Each row is a point on a landscape with many peaks, with its height.
From any point a climber steps to the highest of the 2 points nearest to it. It stops when none of these is higher. Distance is the straight distance between rows; heights are no part of it.
(170): [191 110 117 232 160 170 159  97 111 149  94 103 155 126 180 134 119 123
 159 151 111 121  90 170 143 127]  height 18.6
(841): [125  92 125 196 126 144 123  56  86 119  43 102 134 121 154 100  96 136
 141 121 125 152  78 171 127  74]  height 35.3
(398): [135 110 133 154 162 127 159  99 119 178 105 116 100 140 107 159 150 113
 146 137 137 146  96 107 142 149]  height 36.8
(512): [ 90 145 173  95  99  77 145 104 136  84 110 142 144 135 137  88 148  85
 129 109 122 168 161 178 159 130]  height 7.1
(572): [108 131 132  65 127  65 133 100  89  65 150 127 212 155 137 146 122 148
  90  85 145 120 164 178 132 150]  height 48.7
(577): [149 131  88  51  85 177 120 212 131  59 138 157 130 122 169  97  61  95
 134 148 114 123 191  92 117 155]  height 59.2
(829): [ 90 128 136  75  87 144 161 159 125 112 150 185 150 106 137 134 138  93
 134 112 108 156 160 115 135 154]  height 10.7
(91): [ 84 128 147  62 131  63 155  85  88  82 108 108 158 124 134 142 137 112
 101 126 120 155 182 130 165 134]  height 24.0
(178): [107  95 136 148 127 117 155  77  82 150  74 108 144 139 144 138 123 149
 155 144 114 177 101 121 171 121]  height 60.0
(646): [ 89 113 147  91 132  78 144  83  82  77 111 112 155  92  99 117 113  98
  94  79 159 165 157 147 157 108]  height 20.7
(876): [127 144  91  88  80 135  86 181 134 133 136 145 102 123 113 130 130 129
 146 122 102 112 126  92 149 138]  height 33.3
(503): [177 100  99 193 133 182 132 125 128 179 104 106 125 140 171 140 147 150
 160 142 111 115  85 121 110 149]  height 25.6
(384): [145 163  95 217 174  91 135 117 172 141 155  90 140 121  87 138 155 110
 126 128 127 100 100 158 106 103]  height 10.5
(223): [111 138 106 136 154 109 156  91 136 156 127 103  96 109  95 124 177  60
 115 117 129 129 135 133 100  94]  height 58.7
(147): [138  96  97 207 153 142 141  90 121 123  96 115 107 112 130 108 163 161
 156 125 105 118  82 129 169 111]  height 22.3
(636): [132 179 146 169 147 144 109  79 133 162 109 117 121 150 133  91 134 137
 121 117 126  91 121 162 138 133]  height 40.5
(441): [100 151 178 130 157 113 151  78 113 141 102 112 113 120 137 101 105 135
 113 115 134 115 128 171 159 138]  height 49.6
(806): [ 78 132 138  70 128  75 156 107  88  42 133 135 206 139 130 110 102 107
  87  96 126 115 174 182 126  94]  height 40.8
(332): [ 93 141 128  88 132  79 144  70 124  83  97 114  99 126 126 125 124  87
 110 113 125 121 187 111 154 103]  height 27.9
(768): [141 126 107 216 162  97 132 107 127 145 106  85 123 108  83 124 158  99
 139 145 117 144  88 161 119 104]  height 9.6
(406): [147 159 122 144 118 175 113 152  96 177 144 139 102 139 123 133 120 164
 165 108 107 103 104 122  96 166]  height 18.1
(338): [180  93 140 142 109 214 106 161 144 163 132 127  92  86 118 152 129 151
 115 164 133 167 102 103 127 127]  height 17.8
(139): [ 72 124 187 116 145  96 151  95  87 131  79 103 138 148 114  98 103 136
  99 126 173 142 149 191 146 107]  height 60.5
(299): [178 120 154 161 132 154 136 138 160 138 135 127  73 135 126 116 140 167
 143 160 112 110 100 115 106 172]  height 15.6
(410): [134 106 106 106 107 162 131  94  63 169  98 145 137 145 127 127 133 179
 159 133 115 125  90 124 140 113]  height 14.6
(68): [103 134 131  84  76 148 124 142 105 132 141 192 136 161 111 134  94 146
 157 124  97 139 144  81 124 117]  height 10.8
(388): [195 130 121 148 120 191  95 170 174 141 197 118  90  81 126 169 157 149
 116 170 135 149  82 113  86 126]  height 21.7
(50): [ 75 111 172 110 139  52 157 134  89  97  97 125 176 150 103  98 131 148
  99 122 169 113 161 201 142 120]  height 52.9
(754): [140 147 138  95 125 153 130 195 139 150 169 126  89 141 122 134 123  93
 129 141  93 117 168  66 109 137]  height 35.1
(490): [158 149 124 199 158 156 103  80 144 178 130  77 135 154 150 113 156 131
 118 154 121 104  86 152 154  94]  height 32.4
(451): [156 137 107 171 120 153 100 155 146 157 167  94 100 128 133 152 166 156
 145 142  98 134 124  82  91 122]  height 32.3
(246): [145 156  91 142 149  88 117 138 148 134 110 143 132 128 114  90 148  53
 117 108 149  92 180 121 132 118]  height 46.8
(347): [111 123 116  53  79 144  92 218 134 132 120 170 118 121 127 148 100 124
 126 111 135 150 130  98 137 147]  height 36.4
(460): [122 121 109 125 111 132 118 133 156 128 104 119 104 125 110 118 157 146
 135 106  90 128  94  89 145 129]  height 30.2
(589): [152 108 137 135  97 178  69 189 146 120 157 154  56 135 122 142  63 170
 122 159 128 162  97 130  72  97]  height 62.3
(820): [102 148 152  82  87 112 161 117 139 120 134 141 139 146 133 122 141 105
 150 105 109 145 153 148 137 167]  height 9.0
(974): [132 120 117 176 139  95 141 100 134 114  87 107 111 135 110 106 148 144
 132  82 125 133  99 125 167 100]  height 26.1
(815): [ 85 129 139 134 141  61 110 100  91  73  96 150 121 125 113  86  64  77
 107 114 165 118 150 156 119  87]  height 42.1
(199): [167 122 141 152 136 137  73 199 199 144 204 110 119 124 131 159 150 160
 148 159 150  88 127 126  55 129]  height 20.6
(59): [180 119 139 170 152 153 108 166 198 132 199 119 120 126 128 178 128 143
 140 138 132  83  96 106 105 155]  height 23.6
(504): [145  73 133 154 145 167  95 170 188 148 235  87 148 129 152 173 158 189
 135 165 175  87 106 106  62 113]  height 18.4
(7): [176 152 147 123 130 157  95 191 179 137 205 146  95  97 111 187 132 106
 131 183 133 136 122  96  93 110]  height 25.0
(906): [ 64 104 188 117 111  71 125 131  89  52 109 111 153 139 129  74 115 137
  86 116 194 173 129 190 104  74]  height 29.9
(8): [183  99 114 197 132 191  99 182 135 163 152  89 102 131 164 152 159 195
 152 160 120 122 106 101 101 133]  height 29.5
(835): [ 97 137 154  98 153  63 131  91 116  77  93 162 152 129 133 101  93 107
 122  78 133 112 168 151 108 134]  height 50.3
(116): [135 134  86  63  77 147 129 189 144 101 146 176  81 127 133 129  89 107
 123 149 106 115 190  91  97 140]  height 49.7
(581): [ 91 134 163 115 105 173 121 135 130 143 150 162 135  96 130 135 153 127
 136 107 111 161 114 113 156 167]  height 12.6
(318): [ 88 124 160  77 133  95 178 139  99 128 117 149 187 157 110  87 134 135
  90 113 148 142 161 155 145 143]  height 54.2
(853): [ 61 126 143  74 135  67 127 121  82  38 115 137 184 133 142  98  86 103
  81 110 189 157 146 178 124  67]  height 34.6
(323): [150 140 111 172 113 163 134 102 133 186 123 115 127 139 120 146 135 143
 175 110 117 115  99 166  90 160]  height 21.3
(692): [137 147 119 179 164  86 114  80 104 131 121 130  96 128  86 119 127  99
 120 120 157 114 143 154 136 111]  height 29.8
(617): [133 110  96 215 169 116 128 120 185 158 177  90 162 143 118 150 175 149
 148 137 128  85  98 134  82 104]  height 13.2
(350): [142 179 112 167 152 132 108 109 123 154 140 120 115 102  91 117 154 120
 107 118 121  90 137 143 131 142]  height 34.8
(681): [103 150 136   5 127 112 161 167 114  98 120 150 186 142 157  96 143 129
 127 146 116 101 172 125 137 141]  height 54.3
(578): [ 99 119 128 156 143  93 151  71  85 122  60 117 133 118 110 122  88 140
 131 123 133 171  81 139 144  87]  height 47.7
(812): [ 90 122 124  34 111  84 181 164 125  80 124 134 208 154 145 140 124 136
  91 151 135 106 196 159 138 169]  height 47.6
(476): [161  98 108 195 149 148 109 142 200 139 208 100 181 121 161 160 175 190
 147 168 148  92  89 139  79 119]  height 15.9
(250): [128 163  95  29 103 146 147 187 134  75 130 157 180 134 180  96  94  90
 123 135 124 123 176 115 140 164]  height 46.7
(121): [177 152 114 135 144 136  97 187 159 138 178 115 110 118 112 146 146  93
 129 128 119  88 190  58 103 137]  height 38.2
(514): [100 143 121  67 144  87 133 105 107  96 122 164 199 132 155 134  90 117
 113  78 111 118 163 131 125 180]  height 63.8
(661): [124 157 125 110 118 128 114  88 136 142 113 133 163 135 132 130 116 100
 122  57 114 143 122 113 142 125]  height 38.5
(752): [161 111  92 177 144 173 142  50 114 138  52 100 122 104 176 131 110 149
 129 131 123 115  87 165 155  72]  height 25.2
(645): [ 86 100 147 108 132  85 131  66  69  71 112  82 118 129 120 117  88 133
  87 103 160 169 100 165 155  99]  height 17.2
(313): [ 94 136 151 114 123 130 153 115 127 152 121 124  91 122 124 139 121 159
 116 131 134 110 150 113 162 160]  height 41.2
(680): [137 154 130 121 158 119 139 136 143 166 131 141 118 106 115 167 138  81
 138 128 142 152 125  91 133 158]  height 31.6
(596): [162 118 137 221 176 135 138  94 134 165 107  91 133 102 126 164 149 118
 168 159 103 127  88 148 138 117]  height 12.7
(721): [168  88 131 113  91 203  98 165 120 136 133 140  75 138 158 128  92 185
 146 152 109 170  68 122  82 132]  height 48.5
(182): [152 148 145 149 140 151 113 149 179 172 151 137 107 110 105 191 150 125
 136 167 143 124 120  76 136 130]  height 27.8
(339): [166 135 110 141 148 123  82 191 165 147 191  94 125 140 108 151 149 144
 123 147 120  99 128  46 103 110]  height 35.2
(205): [117 112 141 104  89 140 151 105  93 161 128 185 139 152 107 119 127 166
 135 141 106 137 120 117 136 145]  height 12.5
(17): [121 132 143 172 153  71 114  89  85 100  91 137  97 123  82  77  82 110
 129 126 152 126 110 152 116  60]  height 35.5
(235): [ 70 138 190 124 130  81 139  84 128  84 114 137 128 143 136  95 103  86
 137 121 147 170 112 181 146  97]  height 5.0
(659): [118 148 114  98 154 109 162 121 136 138 107 147 117 124  88  94 146  72
 106 105 129 120 150 120 138 117]  height 52.5
(475): [109 139  99  64 116 112 159  78 132  63 113 155 140 132 145 115 129  68
 114 108 128 104 206 134 169 121]  height 33.1
(457): [155 117  98 232 147 146 134 122 174 126 130 128 123 119 146 125 152 181
 142 154 113 102  87 130 151 133]  height 20.9
(492): [128 166 102  80 130 112 106 102 130 110 130 141 146 119 152 137  99  69
 124  82 105 125 157 101 132 167]  height 48.0
(901): [149  94  94 152 117 179 155  65  87 155  68 125 122 120 166 127 138 190
 130 135 122 122  88 153 169 136]  height 18.3
(498): [163 154 100 130 128 127 115 158 151 134 139 156 121 124 128 121 164  68
 142 121 132 108 212  90  99 164]  height 41.7
(257): [142 103 129  84  89 159  82 218 137 136 142 157  61 110  95 125  78 119
 116 118 136 139 112 107 121 119]  height 41.1
(127): [ 86  94 145 112 120  83 143 121  83 140  98 122 168 162 131 123 143 140
 133 101 119 168 119 112 157 141]  height 49.9
(324): [130 158  96  75 115 136 127 118 149  87 128 139 133 111 159 123 153  60
 149  86 127 109 188 121 161 148]  height 39.4
(657): [113 134 158 109 114 157 129 169 117 165 140 116  97 150 140 151 111 140
 130 148 112 133 142  89 126 165]  height 36.5
(36): [157 130 120 131  81 176  80 203 166 158 157 150  79 149 107 134  91 150
 122 141 139 143  81 117 119 150]  height 48.4
(13): [196  90 104 160 139 177  93 181 164 135 212 107 102 107 170 186 155 186
 122 207 162 146  75 113  83  94]  height 17.9
(290): [145 128 128 193 130 111 136 115 188 142 113 123  94 121 105 123 147 171
 123 145 126 108 125 122 131 165]  height 17.7
(262): [138 114 144 130  97 202 135 116 113 154 132 134 121  98 127 140 149 166
 141 146 100 168  98 100 135 152]  height 15.0
(650): [ 85 129 161  59 122 114 159 176 104 140 118 147 156 145 129 102 124 150
 122 130 121 120 150 109 163 153]  height 61.2
(731): [ 91 119 115 101 131 106 142  98  91 175 123 136 134 157 105 146 135  94
 138 116 134 155 120 134 145 140]  height 43.3

For each start below, name the point where the climber stops.
(290) -> (589)
(262) -> (178)
(13) -> (178)
(205) -> (178)

Call two points neighbours if one is among the 2 nearest of the other. Go from one point of each pair to the other, from neighbour to neighbour, staying as high as possible. Name the lowest point that can't be avoided.
(577) / (121) -> (754)
(139) / (577) -> (250)
(139) / (650) -> (50)
